Points on a hilly landscape, in no order, each with its height.
From any point a climber takes the steepest step (rise divided by distance) to one of its 2 nearest points. It stops when none of these is higher. Distance is the straight distance between rows; heights are no part of it.
gufe (h 498): 107 124 98 98 94 56 87 135 107 138 121 73 87 142 115 73 110 67 89 70 110 106
bozu (h 64): 123 93 92 104 82 94 124 87 120 97 127 37 88 72 118 101 128 102 125 85 147 95
ziz (h 364): 70 97 106 93 152 143 94 65 94 76 75 153 101 117 85 87 58 89 78 102 104 92
tis (h 375): 134 131 119 102 110 136 109 101 76 58 99 70 91 79 127 82 73 114 133 106 89 102
fezit (h 439): 101 84 79 89 96 112 36 123 111 108 73 139 69 127 99 90 79 68 83 99 84 96
Bikod (h 441): 114 78 91 74 58 61 68 89 105 116 91 88 105 87 89 140 113 125 87 138 113 128
tige (h 442): 132 67 134 84 134 48 75 128 99 116 162 107 107 107 90 72 121 114 106 86 108 112
dure (h 543): 120 109 88 105 79 89 140 89 106 85 132 85 79 53 94 109 152 123 140 87 100 99
lolu (h 405): 114 153 150 131 59 133 119 111 99 89 86 106 118 91 141 82 103 75 150 107 123 132
suso (h 118): 135 108 91 87 97 129 147 126 113 60 96 111 105 85 82 72 86 151 122 88 88 56
nopam (h 291): 118 73 64 123 124 100 71 57 132 117 119 126 77 102 81 113 146 92 86 81 110 126
nul (h 594): 130 116 119 100 88 96 77 86 100 111 112 116 98 108 125 88 122 79 107 113 109 134
Vumu (h 540): 99 108 96 109 103 95 75 65 86 97 101 137 65 112 110 86 81 69 77 107 97 158
nutot (h 451): 91 88 101 109 123 68 103 130 72 128 120 110 151 107 121 125 111 93 102 108 31 73
Zager (h 213): 82 184 113 116 94 98 124 101 81 89 122 78 69 84 106 74 83 62 119 80 120 133
Gapot (h 627): 110 148 106 96 64 90 125 111 113 98 87 59 95 78 76 125 127 112 126 92 117 85
Fopa (h 407): 92 108 137 98 142 115 95 85 79 102 108 98 122 122 124 90 79 84 94 121 101 107
Rabir (h 494): 112 118 137 105 67 134 76 134 81 124 80 76 123 108 136 116 73 96 108 136 109 125
Kudop (h 596): 131 120 87 92 56 94 134 116 111 93 95 82 109 73 98 127 124 137 128 108 93 86
mafi (h 467): 77 78 96 117 113 153 132 61 112 114 89 88 118 85 104 116 81 118 86 116 147 116
medo (h 383): 99 156 139 76 84 89 109 116 70 83 103 66 102 104 138 66 60 74 104 117 106 98
Tupoz (h 341): 94 85 64 114 88 103 71 69 112 109 89 151 84 96 67 142 136 92 98 103 67 125
kitef (h 561): 107 77 84 97 131 81 72 79 86 106 123 78 90 90 99 125 115 102 80 100 72 116
Foma (h 311): 111 42 71 104 124 141 84 89 99 112 90 99 101 111 115 136 86 115 89 111 75 100
Pezib (h 421): 54 79 62 118 103 150 171 93 111 112 110 75 110 71 101 139 84 110 107 107 112 88
kos (h 504): 102 111 110 99 67 132 84 112 88 126 75 61 94 105 121 119 67 111 93 130 139 142
zotog (h 462): 112 79 97 88 133 73 88 124 77 98 118 110 134 111 110 113 83 114 96 115 42 70
peve (h 483): 101 97 80 106 92 147 165 97 123 87 97 56 99 80 106 111 100 125 124 97 125 69
dov (h 620): 125 74 111 77 114 85 67 149 114 85 104 120 94 124 95 42 77 109 74 94 95 78
bel (h 445): 64 114 92 114 121 155 100 88 110 75 58 152 89 118 85 67 56 64 88 85 116 89
Kan (h 434): 127 123 157 106 116 153 111 115 85 118 103 75 144 113 144 77 85 95 134 109 105 90
puge (h 550): 105 86 119 98 142 124 94 60 77 112 111 65 101 99 134 92 71 107 82 110 125 150
melo (h 431): 78 114 133 107 129 75 76 120 59 116 122 63 120 99 130 104 98 53 107 100 60 94
vize (h 324): 100 94 117 107 85 97 92 79 124 74 94 182 98 95 94 71 117 99 106 115 90 99
Nudid (h 200): 115 116 89 148 107 146 76 105 120 138 90 91 93 126 99 101 133 75 113 66 135 121
lisik (h 428): 89 87 140 99 53 49 100 169 109 90 117 118 92 101 95 46 129 95 104 96 114 87
degis (h 622): 93 104 65 96 64 96 125 108 123 99 87 56 90 87 66 125 126 110 110 78 113 78
geg (h 489): 99 57 65 82 78 101 135 61 143 84 106 104 109 79 75 119 98 119 95 116 127 78
Nerob (h 394): 103 97 113 78 144 80 86 84 77 95 114 73 98 111 114 98 79 101 83 103 110 108
ton (h 438): 127 82 145 76 95 43 92 148 96 114 146 94 115 112 92 75 116 118 107 101 129 103
Tor (h 576): 120 91 113 79 121 73 75 104 100 93 110 124 92 119 109 59 77 90 70 91 100 103
pez (h 590): 99 93 82 88 63 47 61 126 112 119 98 114 83 115 88 96 99 79 69 103 88 126
Poz (h 411): 101 89 77 94 83 118 113 50 105 50 85 132 77 62 84 112 77 131 101 123 90 98
nosus (h 385): 87 76 95 102 97 141 52 126 118 105 45 150 94 118 109 96 84 74 99 104 81 77
mezok (h 468): 129 73 88 84 77 92 133 140 87 79 140 85 102 62 103 102 101 170 114 110 72 75
Bot (h 330): 107 82 73 131 115 144 75 90 94 115 95 103 91 94 106 129 102 102 102 101 67 123
seme (h 492): 71 128 131 114 80 114 90 104 81 114 92 96 121 98 119 120 98 85 106 137 83 111
lut (h 433): 121 108 90 83 88 119 135 134 77 92 109 140 136 99 127 105 88 124 108 104 46 69
rul (h 521): 106 69 74 86 78 68 104 97 104 81 117 113 100 73 57 130 101 142 97 115 65 98
mubo (h 432): 110 87 161 97 78 50 109 155 98 106 144 120 109 100 91 50 138 115 123 94 126 88
nelim (h 515): 116 80 101 96 112 53 130 98 105 94 158 107 91 74 53 105 141 132 118 83 93 109
reko (h 226): 84 99 98 136 159 135 95 68 91 130 115 131 111 113 93 114 122 86 102 86 84 124
goki (h 466): 81 105 65 101 76 136 97 113 115 93 50 103 88 94 55 121 96 93 125 87 81 78
lenu (h 108): 118 108 67 130 97 135 87 118 137 117 80 118 93 117 77 105 142 90 126 59 95 81
Muduz (h 443): 52 119 99 102 112 61 106 56 112 103 84 144 114 117 53 113 103 61 78 90 121 119
toza (h 469): 104 60 76 85 100 84 133 58 105 89 129 87 110 70 104 137 102 126 94 134 91 94
tov (h 574): 94 117 99 111 88 83 73 92 97 125 113 120 75 122 135 84 109 61 83 109 102 143
fefes (h 71): 116 97 82 92 68 101 132 102 139 75 102 54 82 62 96 92 115 106 118 92 143 72
Buso (h 340): 117 134 102 73 80 50 105 103 91 88 133 70 69 79 100 86 107 99 100 85 117 113
betu (h 359): 110 122 95 80 80 27 120 122 102 88 143 79 58 102 60 62 109 106 92 69 126 114
kes (h 479): 133 119 118 95 97 73 108 112 130 104 120 121 98 109 69 68 140 100 110 68 132 94
tava (h 497): 131 95 108 97 99 67 121 124 126 105 130 102 107 93 53 95 151 130 119 75 118 94
sutug (h 458): 136 63 101 76 110 77 114 134 93 99 149 54 105 68 112 101 108 152 111 105 72 74
Ser (h 486): 65 124 134 114 88 112 69 109 63 119 94 91 111 90 129 120 66 72 80 143 76 139
Gora (h 402): 95 113 106 119 141 155 100 95 92 97 95 101 94 116 106 74 76 85 94 86 124 107
radak (h 448): 137 81 100 82 72 81 87 107 103 121 108 70 112 83 103 130 129 135 110 120 103 105
bev (h 353): 52 92 111 108 82 78 88 81 97 100 60 133 105 128 134 67 89 78 66 107 113 108
sokup (h 592): 96 120 132 76 150 80 140 75 102 89 112 132 135 112 88 81 93 110 98 98 125 81
lokar (h 533): 69 112 103 113 150 82 109 76 69 114 111 80 121 103 78 145 109 90 96 95 92 113
zugam (h 262): 82 108 88 130 134 141 111 98 110 113 93 132 102 121 81 115 123 86 106 76 81 94
Rab (h 450): 134 114 117 87 96 100 131 119 90 116 127 116 136 99 130 99 114 126 125 109 55 78
buri (h 338): 116 117 102 63 86 90 138 74 92 61 104 63 77 80 114 71 66 108 99 105 148 108
Ged (h 531): 136 105 130 82 136 98 103 86 99 100 126 129 101 117 122 45 104 88 107 78 117 98
lipok (h 480): 121 69 75 89 120 76 99 143 75 120 122 75 136 106 108 133 98 135 97 98 44 77
zoned (h 365): 64 96 127 107 89 89 89 58 64 94 56 132 101 113 154 49 106 101 78 92 102 107
figi (h 470): 104 97 83 88 107 125 72 133 95 103 79 56 95 102 92 121 85 115 96 95 95 70
vulu (h 573): 91 75 93 102 122 134 80 55 85 114 90 88 81 104 120 106 68 99 64 118 137 149
kuzar (h 335): 55 96 100 116 100 117 79 106 103 115 61 131 92 129 118 82 84 65 77 96 111 103
reto (h 321): 102 83 68 115 104 121 77 56 119 82 92 135 64 89 70 113 112 98 95 88 83 120
dop (h 602): 78 127 76 109 123 137 97 108 101 79 81 116 66 132 99 50 57 67 79 71 107 89
viv (h 488): 107 93 110 89 133 97 95 66 111 101 97 134 116 119 86 97 110 105 82 104 112 111
Barek (h 403): 71 148 150 109 101 102 121 119 70 115 110 56 109 94 140 69 83 62 117 107 109 100
Rimiz (h 487): 122 88 74 89 69 92 124 148 87 91 114 109 116 87 75 117 114 148 105 95 65 77
vige (h 413): 111 64 91 79 130 112 86 97 90 92 106 49 100 115 129 97 71 113 72 108 116 89
vemet (h 545): 68 97 40 111 75 136 121 106 125 94 73 70 83 89 50 125 110 98 123 72 95 76
Tigen (h 485): 94 110 109 118 115 144 107 64 97 115 93 102 104 89 100 118 101 113 96 104 121 141
Bani (h 436): 106 66 84 76 71 78 66 61 109 95 87 118 85 84 79 141 100 121 83 133 97 130
pag (h 358): 107 133 115 72 86 91 105 98 74 73 101 59 91 94 110 92 65 105 91 110 122 106
nal (h 500): 53 133 141 127 98 95 117 105 81 139 95 90 142 101 123 129 118 69 106 119 98 116
mepil (h 312): 103 121 83 110 117 153 117 76 113 63 91 112 76 89 82 91 94 108 116 88 104 97
larop (h 275): 28 145 116 118 91 87 98 110 74 84 94 90 105 77 106 101 89 57 98 106 62 93
bobo (h 460): 102 116 98 125 95 124 65 101 74 127 111 60 82 86 121 116 98 91 95 107 86 157
tani (h 366): 135 85 95 95 88 106 72 101 120 112 96 112 100 101 87 110 129 112 95 94 111 108
rinu (h 512): 104 135 104 96 93 107 103 139 95 93 91 49 99 93 97 115 93 102 117 99 75 67
Zuton (h 300): 112 113 99 111 80 133 75 85 117 72 72 161 87 93 98 88 93 85 102 113 90 97
foluv (h 168): 83 100 113 94 118 99 128 127 106 116 77 104 155 134 92 120 93 101 102 101 87 49
mez (h 204): 103 170 109 113 101 115 139 79 90 68 107 77 60 78 93 70 96 87 122 74 135 118
Dem (h 400): 141 144 133 114 90 128 116 109 88 83 108 77 97 73 128 80 103 97 165 92 85 109
Boguf (h 537): 137 68 95 77 120 71 65 84 87 94 126 105 76 104 113 70 81 111 63 107 97 122
megop (h 420): 112 112 145 105 147 135 117 83 81 121 127 96 134 120 132 75 90 87 125 105 96 93
fiz (h 320): 39 106 94 93 87 103 85 146 99 113 45 83 106 122 82 121 67 59 103 97 101 68
meko (h 507): 106 89 106 85 68 66 109 130 108 86 104 89 111 82 49 119 113 139 102 111 83 87
Norog (h 370): 65 136 96 123 132 125 105 66 86 76 108 116 71 89 79 96 85 70 88 94 84 122
fode (h 176): 144 113 109 132 95 135 77 111 113 122 96 98 104 114 127 91 127 83 130 81 118 115
Mito (h 310): 36 115 106 124 115 102 101 110 92 127 77 98 97 129 114 82 78 51 69 88 116 115
vosaf (h 444): 59 73 68 120 129 152 162 60 101 120 101 92 112 95 87 124 83 122 96 99 122 97
Pev (h 389): 64 107 100 100 60 43 85 112 121 94 84 126 102 104 59 92 100 69 83 87 103 96
Bim (h 447): 116 117 137 95 96 135 107 135 99 114 87 85 150 115 134 99 94 114 130 121 86 67
Simuv (h 55): 97 118 80 114 95 120 124 104 105 89 114 20 70 78 111 91 113 86 117 81 129 90
naz (h 65): 111 126 92 117 78 125 97 98 136 107 78 135 89 124 82 87 131 76 113 70 129 94
gafem (h 582): 93 59 90 102 161 84 83 93 84 127 99 116 147 138 96 138 93 98 86 104 79 81
Belab (h 295): 64 164 108 128 91 106 96 123 79 95 103 66 83 83 101 103 95 55 108 92 75 108
dizog (h 418): 54 130 134 114 97 71 102 121 59 121 108 59 106 98 138 83 100 45 100 93 92 102
mamim (h 484): 87 98 117 85 180 75 102 83 84 80 120 111 124 104 91 92 79 97 86 93 92 77
ranin (h 239): 95 86 87 124 146 108 96 63 100 146 119 100 110 123 92 130 146 97 103 75 110 118
Ditev (h 144): 154 91 91 105 89 134 139 91 119 72 111 78 91 68 130 102 109 140 148 111 109 85
Popul (h 560): 97 114 68 95 74 48 84 108 114 126 93 93 61 145 84 99 94 78 71 88 109 136
vudud (h 417): 119 74 104 59 59 99 67 112 113 104 62 140 110 115 96 106 76 112 81 135 116 102
gotus (h 563): 96 89 106 71 110 72 80 62 69 75 111 89 104 72 108 128 69 113 73 135 79 124
memeg (h 337): 91 89 103 96 77 77 83 82 127 96 87 176 94 119 99 74 115 76 83 98 115 115
zipi (h 325): 87 144 109 113 109 113 105 93 82 68 107 74 77 74 94 106 96 88 106 97 70 102
Sipok (h 257): 93 69 71 120 138 123 111 90 114 121 108 66 104 113 92 129 138 105 100 79 116 93
pim (h 263): 33 130 123 128 96 91 107 78 83 88 88 114 100 90 120 83 103 55 89 106 89 109
bavuf (h 597): 96 127 118 94 74 66 108 163 115 77 114 95 85 81 47 69 118 101 112 77 93 76
Mel (h 495): 111 125 104 98 72 102 85 140 108 80 81 110 93 104 128 61 86 82 104 101 103 79
bil (h 569): 118 119 73 117 76 103 128 87 93 102 119 105 97 74 94 141 143 116 126 98 74 109
noser (h 351): 93 90 54 142 110 134 90 89 96 122 110 90 75 91 88 146 136 95 106 84 58 120
poku (h 457): 136 86 122 78 109 114 90 146 106 117 95 80 132 119 114 98 96 132 104 113 94 63
pemip (h 535): 101 65 76 85 97 68 74 93 74 92 107 109 105 81 81 146 86 128 87 128 46 98
pafe (h 243): 52 160 121 129 84 112 118 105 84 88 96 106 81 89 116 65 92 52 98 89 107 126
Gok (h 482): 112 102 129 88 72 101 71 139 95 127 80 77 122 117 138 103 86 82 92 122 106 92
zoka (h 352): 115 94 82 100 87 103 90 73 123 107 94 148 109 104 69 125 133 113 104 101 94 107
Kis (h 599): 105 58 72 98 108 101 77 48 96 112 108 98 64 107 107 113 91 89 64 109 128 142
rifa (h 377): 78 81 62 132 119 128 125 81 90 108 125 68 87 79 106 131 118 98 109 99 73 114
Keri (h 465): 68 114 94 105 125 146 93 107 92 87 73 92 85 113 85 89 52 89 80 91 108 85
Bugu (h 546): 83 73 92 77 104 70 86 81 67 85 87 92 112 90 86 153 52 121 82 138 69 96
Pufiz (h 655): 44 96 115 116 105 45 92 87 96 124 71 113 141 127 105 115 103 65 78 105 114 90
Puz (h 529): 96 58 40 102 115 85 119 87 70 103 132 103 109 89 92 141 111 121 93 84 50 89
Dil (h 526): 105 67 92 83 149 75 86 69 81 67 137 64 72 75 113 85 77 99 77 95 81 95
Kekin (h 426): 133 145 145 114 78 128 109 108 78 104 110 64 112 94 135 84 79 82 141 106 120 125
tak (h 499): 108 90 56 90 106 86 130 117 67 102 131 76 121 89 102 131 118 132 106 87 57 82
Keta (h 547): 109 74 105 82 136 59 99 53 85 73 133 95 95 69 110 107 90 119 87 119 91 111
pof (h 314): 130 147 115 63 73 81 130 86 98 57 105 97 80 78 90 61 86 114 102 101 139 105
sek (h 354): 65 76 98 103 82 100 93 77 139 105 62 175 113 114 77 90 121 74 95 93 112 85
Sof (h 522): 123 32 78 86 98 78 61 86 113 117 101 96 95 100 78 120 108 116 73 106 102 107
Loba (h 430): 110 80 110 68 66 79 68 77 105 102 77 149 109 98 86 126 87 113 73 146 94 122
nep (h 322): 129 128 119 74 75 54 117 106 96 64 132 96 68 69 76 64 105 129 119 86 135 109
dusoz (h 258): 107 141 86 105 108 129 120 75 110 45 101 111 49 81 84 56 91 89 110 67 127 103
rizi (h 514): 62 135 127 109 122 99 132 86 81 120 100 84 138 105 96 129 105 93 101 111 112 109
namok (h 628): 67 86 99 111 85 50 51 118 90 123 89 104 95 123 146 93 90 60 66 115 78 114
Bimu (h 610): 82 55 116 88 98 53 94 86 106 107 84 166 146 113 107 113 98 112 83 129 87 88
Gen (h 518): 108 88 100 112 76 133 99 82 100 118 96 53 83 81 132 105 86 106 94 117 150 143
Gozal (h 516): 91 100 107 79 141 73 112 104 98 65 102 104 117 98 71 78 61 119 90 94 79 61
rusag (h 621): 75 124 135 83 131 52 126 78 84 95 97 105 134 121 95 91 77 84 82 102 132 81
nom (h 538): 93 126 104 93 64 98 93 143 94 109 79 58 116 95 91 147 97 104 105 121 71 83
Vif (h 452): 136 66 107 85 147 58 79 89 104 106 145 131 94 103 89 79 128 107 88 84 95 129
vugiv (h 234): 87 117 102 115 119 130 98 115 99 126 80 66 104 120 94 115 103 97 95 79 126 89
goz (h 643): 56 94 113 105 81 39 71 92 91 119 90 111 121 110 113 107 110 53 76 110 90 114
kemin (h 558): 75 71 82 108 173 81 102 78 84 120 105 80 134 126 85 142 94 106 86 100 106 96
gamog (h 409): 64 115 105 99 52 40 93 126 98 105 93 105 83 94 105 80 101 71 79 95 82 96
biba (h 381): 137 93 98 97 75 112 74 116 132 110 73 125 113 129 107 95 108 103 96 108 125 93
tisur (h 435): 91 72 91 95 140 130 71 119 85 107 88 41 101 116 109 116 68 101 79 90 105 81
vena (h 446): 127 127 126 116 83 126 82 121 75 115 108 45 93 85 126 103 95 88 126 105 97 130
totum (h 99): 130 100 79 94 91 127 111 114 117 64 87 78 81 74 95 83 90 129 121 92 95 64
Nukiz (h 303): 116 86 83 119 117 122 89 46 107 103 108 129 80 93 100 118 135 101 100 103 101 136
lufoz (h 238): 111 99 63 127 88 129 69 106 120 121 74 100 60 129 83 101 121 76 99 72 125 121
laru (h 496): 128 49 76 89 91 90 128 64 154 92 139 102 98 73 90 113 127 110 100 124 128 94
Zisit (h 398): 71 107 81 111 96 153 96 138 105 118 60 107 93 105 75 135 86 90 117 103 66 71
nonad (h 355): 109 124 106 107 141 134 124 79 108 85 95 117 101 116 90 82 110 100 111 84 120 95
zuzi (h 184): 60 102 97 106 119 143 121 138 96 145 63 97 144 135 97 137 90 102 108 99 94 63
pabop (h 493): 141 95 120 91 133 96 109 93 97 82 151 142 106 85 108 74 117 126 123 95 62 99
kunog (h 82): 125 105 75 88 81 106 100 104 117 59 100 65 63 76 96 65 94 109 105 81 130 89
roto (h 289): 92 45 49 96 118 120 81 92 108 114 85 89 94 114 77 142 100 107 100 93 92 83
Zit (h 608): 129 106 130 84 68 73 75 92 110 118 97 124 119 103 116 103 111 99 93 132 109 120
silu (h 461): 105 100 58 83 57 74 93 117 111 68 98 90 42 105 62 61 68 108 86 80 107 112
dazep (h 548): 135 79 106 93 119 82 57 97 90 127 125 78 102 107 116 115 119 97 92 110 91 119
tema (h 456): 68 133 134 116 92 99 99 136 81 87 91 73 115 85 135 81 97 75 116 104 50 68
guril (h 313): 112 139 104 111 127 136 125 103 117 105 103 67 84 119 95 69 104 84 116 58 154 87
rurul (h 473): 84 124 123 97 56 100 87 143 95 77 71 89 105 88 142 70 91 82 106 119 72 71
Tafuf (h 397): 61 73 73 105 134 147 90 118 95 102 79 54 78 107 79 107 51 95 83 80 101 73
gonis (h 455): 117 60 62 77 92 93 64 74 108 73 101 110 58 86 90 95 79 106 71 107 102 120
pobi (h 534): 79 54 82 86 102 107 72 79 75 110 83 84 97 88 101 151 61 113 75 142 91 117
revuv (h 619): 103 75 129 90 76 78 78 103 118 106 82 149 129 104 116 91 113 111 81 134 93 92
samub (h 401): 137 89 101 76 55 124 51 131 118 111 57 121 99 123 130 103 75 108 92 123 113 96
senu (h 387): 99 120 102 78 79 111 101 80 95 60 82 115 87 85 87 105 78 114 93 112 91 104
Dez (h 382): 106 125 98 94 68 45 123 141 125 83 135 119 46 104 64 36 105 91 104 60 125 107
Balon (h 642): 49 111 140 98 114 47 129 78 88 117 89 104 159 114 104 114 99 85 89 110 128 89
kun (h 509): 136 102 132 84 139 101 105 56 86 85 137 128 97 85 118 66 103 109 122 102 104 111
pize (h 271): 134 95 71 116 113 109 65 86 125 116 106 113 70 122 93 97 133 74 93 70 121 132
minel (h 427): 108 116 94 95 98 87 117 108 131 103 96 118 82 128 71 46 113 82 95 54 144 85
fuli (h 530): 114 83 118 104 111 123 111 55 90 99 126 61 85 74 138 94 87 95 100 124 137 139
metuf (h 163): 163 104 96 114 82 124 70 118 111 90 97 88 89 87 123 87 125 112 133 89 98 104
ludi (h 474): 75 114 110 119 111 126 71 105 69 109 97 80 91 81 106 129 69 91 86 116 78 143
Nime (h 502): 92 101 90 106 103 125 141 103 102 109 93 43 117 97 108 134 107 120 114 103 117 79
Rezu (h 528): 129 73 83 93 102 71 142 103 114 97 157 82 88 60 85 114 149 141 124 85 92 84
miza (h 415): 55 127 92 105 108 93 108 63 94 85 91 131 92 102 59 114 93 79 93 94 97 105
vemu (h 357): 82 130 104 78 79 73 103 91 102 60 80 128 89 105 73 85 61 90 71 113 105 109
Biful (h 348): 59 100 83 88 97 136 71 136 87 109 44 82 91 114 80 132 51 88 97 104 80 78
lamol (h 272): 88 53 67 101 111 93 106 83 117 113 98 69 115 106 83 141 122 115 90 104 105 83
viru (h 153): 148 97 82 125 72 140 104 112 120 79 99 58 82 66 134 102 114 109 153 96 108 103
gapev (h 205): 107 106 81 131 114 145 92 117 100 115 86 53 86 102 101 105 114 98 120 74 103 99
fuzod (h 503): 110 71 67 92 101 101 50 89 116 99 88 127 66 121 73 94 87 85 72 88 89 113
sigin (h 419): 76 99 119 99 25 46 91 148 101 101 92 109 85 90 109 61 123 92 93 102 103 97
didu (h 510): 113 20 68 93 113 78 94 65 138 105 126 101 103 88 83 121 125 117 84 113 117 112
tolev (h 390): 89 131 138 138 52 106 116 94 91 111 80 107 100 97 160 60 111 71 132 97 129 125
gogi (h 564): 90 48 49 103 107 105 47 67 109 115 88 98 61 117 86 113 100 86 64 83 113 128
tize (h 399): 54 100 69 128 105 151 132 90 93 99 97 65 88 63 91 135 92 111 105 99 97 113
bakuf (h 520): 100 84 83 95 80 112 127 88 94 130 93 65 126 101 108 152 116 135 111 119 112 104
Nagem (h 536): 133 35 88 84 133 81 57 104 105 124 119 82 109 112 112 118 106 121 82 102 89 107
tireb (h 463): 120 75 115 82 172 62 89 63 94 91 141 129 110 102 94 85 94 114 89 96 97 105
Gozo (h 156): 99 90 113 76 119 109 115 139 125 106 76 113 139 135 94 85 84 122 93 93 104 31
vut (h 440): 71 106 134 112 114 75 105 113 74 122 120 87 135 100 138 104 122 72 122 101 39 73
vuvim (h 478): 85 71 79 83 100 61 137 49 114 80 108 86 108 75 73 138 100 108 94 119 118 96
Noz (h 527): 74 68 87 95 83 102 105 77 83 123 86 73 111 84 101 171 100 119 88 142 101 120
bota (h 301): 77 108 105 111 126 145 108 100 99 115 73 127 117 117 99 115 91 98 102 107 96 88
laro (h 567): 100 136 83 99 42 103 130 140 91 100 83 84 107 80 90 147 112 127 124 106 66 74
pela (h 601): 74 73 121 104 133 66 86 83 90 126 86 137 150 124 105 124 101 95 83 118 82 81
gur (h 568): 121 103 124 69 131 77 143 103 106 99 114 115 142 112 88 98 108 144 107 99 106 69
Lis (h 611): 81 69 102 92 48 54 59 121 101 112 73 128 88 117 123 85 89 80 62 118 90 110
kav (h 270): 105 118 83 102 109 131 108 108 113 109 76 57 84 128 90 96 110 93 98 52 156 94
bepim (h 376): 73 107 127 123 73 95 107 68 81 108 68 124 93 103 169 50 125 76 101 93 116 116
Galiv (h 549): 103 66 63 108 119 87 106 64 80 112 140 95 107 90 105 151 131 114 92 104 66 120
Zagol (h 472): 115 84 113 72 80 85 71 141 101 126 87 82 130 116 98 124 100 114 86 115 101 82
sofe (h 541): 110 148 101 117 75 110 140 92 103 113 118 134 108 94 105 123 148 96 138 94 71 98
Nesur (h 346): 127 112 108 105 105 154 90 91 89 68 80 105 93 89 121 81 59 117 108 123 100 105
Nimi (h 453): 141 67 116 79 98 66 80 130 91 110 144 74 108 82 96 102 116 144 103 112 93 106
Demov (h 416): 116 122 76 92 65 57 99 117 124 75 123 124 34 103 57 47 91 94 85 74 103 125
Penak (h 506): 100 127 111 127 91 130 86 59 98 96 93 129 80 103 104 101 100 85 93 110 118 158
nopoz (h 508): 114 101 128 94 121 95 95 60 115 99 105 155 111 121 121 61 120 83 96 99 116 110
nitar (h 207): 80 115 90 129 116 147 117 129 103 155 80 63 130 123 86 141 116 108 105 88 101 91
rit (h 505): 109 100 93 94 96 78 122 80 101 80 124 112 94 72 70 111 116 132 104 103 85 102
tud (h 532): 93 124 71 104 97 71 98 123 104 144 106 65 63 157 109 95 88 83 78 93 117 127
Zud (h 678): 105 79 111 100 93 93 105 149 132 84 107 138 109 109 69 57 113 114 103 97 99 53
Bif (h 162): 93 113 65 142 99 160 97 114 107 110 82 95 76 106 82 124 129 93 131 73 93 102
kugik (h 422): 84 109 116 94 97 121 138 117 65 96 94 120 152 112 150 99 89 109 107 116 39 54
ded (h 651): 100 64 130 86 94 69 97 155 109 82 105 127 99 122 92 35 98 114 82 102 119 71
gevi (h 481): 151 112 139 96 111 105 101 102 106 98 141 126 102 86 115 63 118 105 148 81 80 92
Nalam (h 371): 43 100 104 111 80 61 96 82 124 102 71 141 116 115 82 100 128 69 93 83 93 92
Nur (h 459): 110 120 141 90 93 87 136 114 104 112 118 111 133 95 135 74 131 111 140 105 95 69
mafam (h 639): 88 102 112 104 82 65 107 153 123 83 106 130 100 86 62 72 123 108 107 77 69 56
ner (h 437): 72 134 121 118 101 117 129 113 69 95 106 102 133 94 128 108 96 92 123 114 51 74
lud (h 429): 116 65 82 83 81 89 93 64 105 47 112 110 70 52 95 100 89 122 86 128 91 109
Pigid (h 562): 133 111 87 85 80 104 78 133 111 69 80 106 72 97 90 63 63 107 93 88 104 86
Vomaz (h 328): 56 105 102 92 126 136 120 74 92 93 64 130 118 119 66 114 60 101 94 112 112 92
kide (h 471): 127 126 151 96 111 90 125 97 110 91 121 114 113 89 126 47 122 91 145 81 106 76
kebap (h 501): 138 87 85 78 51 75 75 138 110 71 89 91 59 98 84 74 62 122 78 106 107 104
zifo (h 134): 140 90 78 90 90 128 156 101 116 72 108 114 103 75 100 102 111 154 131 92 104 76
fem (h 308): 124 119 106 117 95 155 76 95 105 65 70 149 87 99 127 72 70 83 111 110 107 125
doso (h 367): 118 132 94 110 107 111 113 95 129 117 91 111 88 136 105 66 115 83 107 54 157 109
Kivin (h 464): 80 88 102 95 109 65 98 64 112 102 83 145 132 122 56 117 93 92 77 110 108 107
vapu (h 544): 101 88 109 82 138 77 141 109 96 77 109 133 148 105 82 95 74 145 96 98 80 60

Call two points neighbours if one is among the 2 nearest of the other. Go from one point of each pair to the other, from neighbour to neighbour, staying as high as possible. Name the lowest point that can't be avoided.
Gapot / Pufiz => Nerob
gotus / bil => rit
Zud / Pufiz => lisik
Pufiz / kitef => pof
Ged / Pigid => kugik
Kis / Zud => gonis
Gapot / dop => Tafuf

Where does a climber stop that starts at each point below?
Sipok => revuv
Nesur => revuv
lenu => bil
memeg => Pufiz
Zager => Ged
pof => kitef
Mito => revuv
foluv => bil
Fopa => Kis
